Points on a hilly landscape, in no order, each with its height.
From any point a climber steps to the highest of the 2 points nearest to it. It stops when none of these is higher. Distance is the straight distance between rows; heights are no part of it.
<766>: [ 96 103  97  95 120 122 108 133  93 109 120 105 133 157 168 146  67 131
 101 144 162 112  55]  h=633
<586>: [115 122 131 100 125 110 150  96 140 136 118 114 116 167 130 132  96 130
 156 208 114 135  97]  h=337
<891>: [104 146 144 171  99 147 155 158  78  50 122 142 137 153 129 157 121 151
 134 167 198  88 146]  h=308
<1066>: [ 97 133 111 108 110 154  73 128 184 189 112 152 172 103 133 100  86  94
 161  98  82 161 106]  h=565
<525>: [192 123 145 164 163 104 171 142 146 141 185 118  83  48  90 104 168 126
  98  79 134 175 166]  h=374
<581>: [126 151 136 149  83 131 163 115 133 103 142 144 163 112  96 123 116  87
 175 139 143 106 124]  h=378
<517>: [161 103 140 159 159 133 168 125  92 122 108 111  71 135 142 143 217 168
  76  94 113 124 184]  h=158
<58>: [138  91 150 141 125  87 148  76 129 138 109  69 111 129  85  98 127 111
 136 133 101 126 100]  h=227
<492>: [183 143 150 163 146 115 174 133 151 124 174 125 104  70  78 112 146 102
 143 104 137 150 162]  h=392
<1047>: [142  79 120 128 113 133  99 116 119 120  93  88 130 130 121 126 165 114
  85  70 119 117 125]  h=425
<1119>: [112 158 138  68 148 116  79 122 153 132 139 151 143 186 153 109 104 139
 143 178  94 151  85]  h=55
<598>: [123 138 108 121 116 191 101 123 139 103 173 131 166 140 108 119  92 134
 146 117 175 138 103]  h=291
<947>: [114 140 154 138  70  83 166 151 123 131 108 128 113 112  97 175 158  66
 142  99 141  69 165]  h=122
<29>: [149 110 123 158 135 121 164 197  96 115 165 114  77  57 120 149 172 158
 106  48 171 148 188]  h=181
<735>: [108 124 154  98 135 160  89  99 114  69 113 104 156 161 122 104 123 128
 108 148 154 123  56]  h=247
<1022>: [126 105  88 117 147 143  85 110 155 186 117 137 127 126 149 126 113 132
 130 114  72 159 112]  h=166
<1010>: [152 182 167 151 126 107 169 141 163 127 151 170 130  76  78 109 126  82
 173 151 138 112 172]  h=444
<837>: [ 79 135 134  75 113 134  63 136 144 119  90 164 185 138 148 127  87  97
 129 138 119 131  86]  h=248
<327>: [159 140 124 141 149 161 126 119 162 130 137 145 116 102 130 132 141 165
 136 123 108 152 167]  h=267
<393>: [138 130 115 139 160 181  92 115 146 132 136 132 122 133 138 107 159 162
 109 107 112 148 152]  h=283
<827>: [ 93  89 101  94 125  99 111 107  91 122  74 106 128 149 159 135 100 118
  86 145 127 125  72]  h=725
<1041>: [ 92  87 121 104 128  67 131  83 108 164  65  92 113 151 137 105  79 109
 122 174  97 122  71]  h=268
<278>: [148 172 195 140 115  90 172 134 144 122 104 160 120 117 104 138 159 110
 151 179 119 114 185]  h=519
<246>: [157 156 132 150 185 155 138 108 158 116 184 128 120 124 121  93 121 164
 148 155 147 168 124]  h=237
<682>: [157  99 141 137 124  61 185 117 105 152  85 109  58 147 139 179 183 132
 102 128  86  91 167]  h=143
<1096>: [150 140 119 122 202 149 122  99 126 160 157 120  71 164 158 111 172 198
 107 164  91 161 130]  h=201
<671>: [154  98 131 148 132 101 165 121  88 132  86  88  58 157 141 169 190 159
  72 120 101 105 157]  h=150
<1196>: [ 86  94  75 115  95 128 111 111 106 140 110  98 164 120 124 112  53  94
 133  95 161 125  62]  h=559
<1194>: [134 148 141 129  80  90 168 158 135 190 118 149 132  73  97 129 142  12
 164  90 123  62 160]  h=106
<152>: [143 109 106 182 139 112 195 157  73 109 150 104  84  92 138 155 140 197
 110 106 180 122 173]  h=338
<119>: [131 146  92 157 154 156 157 158 121 130 167 139 110 109 160 129 124 209
 130 142 149 151 176]  h=238
<365>: [167  77 123 143 123  81 149  91 112 142  99  66  80 135  90 122 144 114
 109 120 103 126 101]  h=215
<292>: [133  94 121 156  90  63 177 129  91 135  94 117  87 142 134 190 169 126
 108 125 126  79 160]  h=135
<675>: [178  89 146 154 150  91 146  99 140 187 140 101  83  91 103 124 147 113
 138 106  70 145 147]  h=487
<1049>: [117  58  71 108 126 127 102 115  76 132 123 105 123 146 160 149  62 121
  81 102 154 124  60]  h=569
<69>: [142 125 136 165 158 140 152 182 108 125 144 109  86  72 139 134 205 177
  90  58 160 140 198]  h=173
<447>: [162 119 129 152 150 141 134 139 116 121 131 110  74 104 127 141 211 150
  87  59 141 137 170]  h=165
<610>: [ 93 154 128 100 105 141  95 130 159 148 113 175 169 145 149 137 104 101
 160 157  88 117 142]  h=86
<317>: [132 155 131 129 139 128 121 110 167 166 154 148 128 136 130 132 113 149
 176 173  84 141 147]  h=524
<561>: [168 151 172 130 138 125 146  96 164 134 155 124 132 104  86  89 114 102
 174 150  95 148 131]  h=445
<748>: [124 111 155  99 138 136  97  92 110  90  93  94 140 162 139 104 135 124
  80 163 114 125  65]  h=266
<518>: [122  68 108 129 123 169  81 131  94 118 113 110 146 127 144 139 137 130
  76  66 145 120 112]  h=395
<474>: [116 144 140 164  98 103 191 162 102  84 138 139 121 111 111 161 133 127
 147 131 183 101 175]  h=274
<877>: [ 89 140 150  79 125 131  75 107 128  82 104 116 183 159 131 103  88 109
 121 168 140 124  56]  h=222
<862>: [108 138 131 147  76 167  97 152 143 106  98 178 175 115 123 165 146 106
 142  94 140  99 175]  h=118
<1126>: [144 117 116 118 175 136  93 102 155 197 139 130 101 154 150 112 131 148
 123 140  55 167 126]  h=180
<1093>: [156 125 172 138 121 134 124 100 167 153 122 126 148  91  99  95 110  70
 175 114  92 137 126]  h=488
<143>: [118 181 112 102 200 156  75 190 129 107 179 172 135 177 166 105 156 177
 117 148 143 155 147]  h=357
<151>: [119  83 114 125 130 200  59 141 112 109 128 134 168 121 132 102 136 124
  66  63 153 148 102]  h=368
<1035>: [104 122 113 140  82 154  99 148 133 134 112 154 173 112 152 173 125 116
 125  80 132 107 143]  h=128
<1159>: [105 125 130 108 122  90 168  92 114 176 110 114 118 149 128  99  83 102
 173 197  85 113  88]  h=365
<910>: [120 184 123 118 143 116 135 134 170 150 162 160 127 162 156 135 113 172
 173 185 105 150 139]  h=484
<100>: [111 139 107 155 147 148 152 187  87 106 143 139 109 107 163 139 162 204
 126 137 166 134 196]  h=235
<974>: [103 104 130  72 156  75 132  95 119 147  85 105 105 179 152 114  73 133
 118 195 104 134  51]  h=290
<730>: [130 188 118  96 156 123 101 175 150 142 170 169 150 191 163 129 127 169
 160 163 111 155 110]  h=438
<838>: [135 105 107 147 134 142 138 115  74 102 134 108 103 168 145 138 139 176
  87 155 156 116 125]  h=309
<1106>: [169 122 147 142 141 119 132 105 163 189 122 136 100  93 115 133 137 111
 155 120  74 141 162]  h=518
<2>: [157 103 113 167 123  90 175 161 116 136 142 104  81  81 105 165 178 143
 109  61 164 114 176]  h=189
<157>: [140 109 114 167 133 143 168 151  77  97 135 113 104 129 138 155 141 182
 104 127 180 115 148]  h=325
<506>: [140 155 117 152 163 166 141 126 133 102 168 131 117 115 126 110 136 186
 133 129 145 161 154]  h=251
<909>: [128 119 158 131  98 144  99 118 171 146  98 135 156  83  97 112 126  81
 160  80  97 138 125]  h=535
<726>: [149 156 104 119 174 139 138 105 145 132 184 120 114 164 145 104 114 174
 147 166 128 170 101]  h=223
<275>: [ 92 111 137  93 140 203  43 132 114  79 122 141 183 128 142 105 127 108
  79  94 145 133 114]  h=339
<147>: [128 130 116 127 129 130 140 120 161 185 136 146 135 114 124 119  97 114
 171 135  93 124 134]  h=577
<1197>: [136 156 172 131  78  88 188 169 136 159 109 155 109  91  96 157 152  29
 159 112 121  69 176]  h=114
<810>: [100 107  67 137  92 157 128 132 104 127 160 116 165 124 106 125  56  98
 158 106 176 105  66]  h=636
<326>: [182 153 165 150 134 109 171 104 161 120 171 118 125  86  65  84 122  92
 146 123 142 151 130]  h=413
<110>: [129 129 110 150 110 165 125 151 103  81 147 127 158 142 125 140 102 142
 136 123 188 120  98]  h=307
<167>: [108 123 158 119 121 106 137 104 136 166  71 124 130 127 108 109 104  94
 167 168  96 112 108]  h=403
<238>: [ 83 151 148 125  75 159  90 145 141 115 102 168 187 141 143 146 120 101
 152 136 117 104 150]  h=102
<669>: [128 127 136 143  80  59 195 142  96 104 111 116  98 125 108 180 167  97
 116 110 143  72 170]  h=129
<459>: [142 133 136 160 145 131 156 163 109 110 122 132  99 112 143 140 181 184
 109 124 138 136 193]  h=249
<274>: [130 106 115 137  81 141 131 105 128 114 129  97 144 106  93 127 110  92
 143  97 157 129  88]  h=650
<635>: [111 129 131  71 130  80 122 107 117 137 125 122 114 192 163 135  95 139
 130 213 112 123  67]  h=312
<347>: [142 155 130 127 191 149 139 109 127 131 153 113  90 176 141 108 149 196
 115 188 125 153 111]  h=210
<472>: [130 146 171 137 112 108 152 108 135 129 100 142 110 139 122 144 142 127
 146 186  93 107 154]  h=478
<310>: [117 113  94 144  82 134 170 122 111 120 145  93 154 115  84 102  89  78
 168 104 164 100  78]  h=727
<1025>: [113 151 154 164  77 115 169 160  89  53 117 118 132 133 103 166 147 136
 121 121 200  85 162]  h=288
<279>: [165 120 151 146 125 117 133 115 144 145 112 137 103 119 117 143 167 129
 134 114  83 119 171]  h=485
<282>: [114 160 130 151  92 129 170 126 121  78 142 128 154 126 104 134  89 115
 168 175 185 100 110]  h=352
<1064>: [151 186 191 148 113 103 185 165 160 108 127 181 139  72  95 126 147 106
 161 160 137 123 194]  h=479
<21>: [125 126 133 125 140 143 113 117 102 103 108 121 133 166 140 129 153 141
  93 161 126 114 112]  h=289
<855>: [142 113 149 129 108 134 129 122 129 118  90 118 123 134 132 152 170 122
 104  88 108 116 146]  h=453
<289>: [126 164 119 118 161 174  75 127 156 134 171 146 130 147 151 103 140 171
 121 130 120 159 133]  h=302
<1101>: [111 178 108  93 142 149  73 170 154 100 188 172 175 172 149 117  90 153
 152 147 152 151 101]  h=359
<541>: [104  83 124  75 161 132  67 105  95  98  82  96 149 126 160 115 105 106
  46 105 139 139  70]  h=554
<1102>: [ 86 127 116  70 115 144  58 158 124 117 118 155 180 156 169 146 106 106
  98 112 127 129 123]  h=281
<650>: [ 76 133 122  89 104 137  87 113 150 121  92 131 185 128 123  99  68  84
 144 149 136 133  62]  h=219
<265>: [126 155 143 166 115 123 180 169 120  89 129 128 107 109 125 144 170 166
 129 123 168 122 189]  h=261
<767>: [181 119 132 165 160  96 182 133 129 143 157 104  68  66 116 125 173 150
 107 109 137 146 170]  h=361
<1016>: [125 153 146  40 162  91  84 151 134 121 137 153 163 205 186 121 122 141
 117 182 112 157  83]  h=42
<815>: [103 170 110 102 127 188  81 145 160 112 170 155 174 150 130 107  85 142
 139 122 152 146 102]  h=322
<981>: [119 184 109 121 168 175 112 171 133 114 178 162 129 143 157 116 152 191
 121 150 149 162 144]  h=328
<495>: [110 108  90 126 116 172  71 128 132 146 138 161 159 129 161 149 121 137
  97  82 135 128 133]  h=141
<814>: [173 109 113 159 115  85 192 133 109 144 152  97  78  96  94 154 141 106
 120  83 142 110 156]  h=196
<68>: [140 187 165 140 104 133 150 123 155 108 136 157 155 102  83 104 121  79
 177 160 131 114 141]  h=409
<1065>: [161 116 113 180 152 102 195 154 107 128 173 107  89  57 113 148 143 176
 122 111 158 151 181]  h=350
<288>: [104 140 127  88 140 179  46 146 141  95 125 158 189 159 152 115 131 117
  96 115 128 132 112]  h=311
<527>: [ 90  54  67 112 112 122 101 105  84 146  98  98 145 113 134 130  69 106
  92  82 148 122  62]  h=525
<946>: [112 133 105 123 134 144 110 118 172 205 136 153 162  97 118 112  94  85
 186 103  68 131 126]  h=647
<529>: [ 89  88 126  85 146 101  78 103 116 121  60 118 143 136 160 106  82 106
  82 126 140 140  73]  h=629
<77>: [114 143 129 141  90 149 156 135 112  69 133 126 148 156 112 139 109 139
 146 143 184  95 128]  h=330
<612>: [103 117  83 103 126 153  75 123 161 173 137 160 156 126 159 149 117 133
 129  95  88 148 132]  h=154
<206>: [109 157 126 103 135 147  80 124 164 136 133 149 145 153 136 115 102 115
 142 149 101 144 114]  h=70
<161>: [138 113 159 131 114  99 155 101 135 153  94 114 119 129 105 135 127  88
 160 148  95 102 141]  h=439
<427>: [155  86 122 153 117  78 169 112 112 150 112  82  89 119 112 155 154 113
 110  84 103 113 134]  h=205
<1192>: [118  77 163 126 140  65 136  79 115 160  60  70 106 138 100  82 109 114
 137 158  85 121  85]  h=245
<15>: [121 192 115  86 150 141  67 166 145 108 178 182 167 183 170 112 138 158
 124 146 131 163 114]  h=397
<55>: [134  95 115 134  90 144  97 105 154 139 111 116 154 100 104 117 136  98
 136  78 118 125 109]  h=587
<90>: [145 124 120 122 171 140 131 102 146 164 140 141  85 155 156 128 148 166
 126 161  81 155 143]  h=191

For each start below, name the point where the climber stops.
<650> | <1106>
<495> | <506>
<1197> | <278>
<748> | <310>
<1194> | <278>
<525> | <310>
<393> | <946>
<474> | <278>
<815> | <946>
<29> | <278>

Call two points neighbours if one is among the 2 nearest of the other. Go from one point of each pair to the other, from neighbour to neighbour, staying as high as possible. Name the lowest point that can't be avoided.
<278> / <946> | <598>
<827> / <310> | <527>
<827> / <1106> | <650>
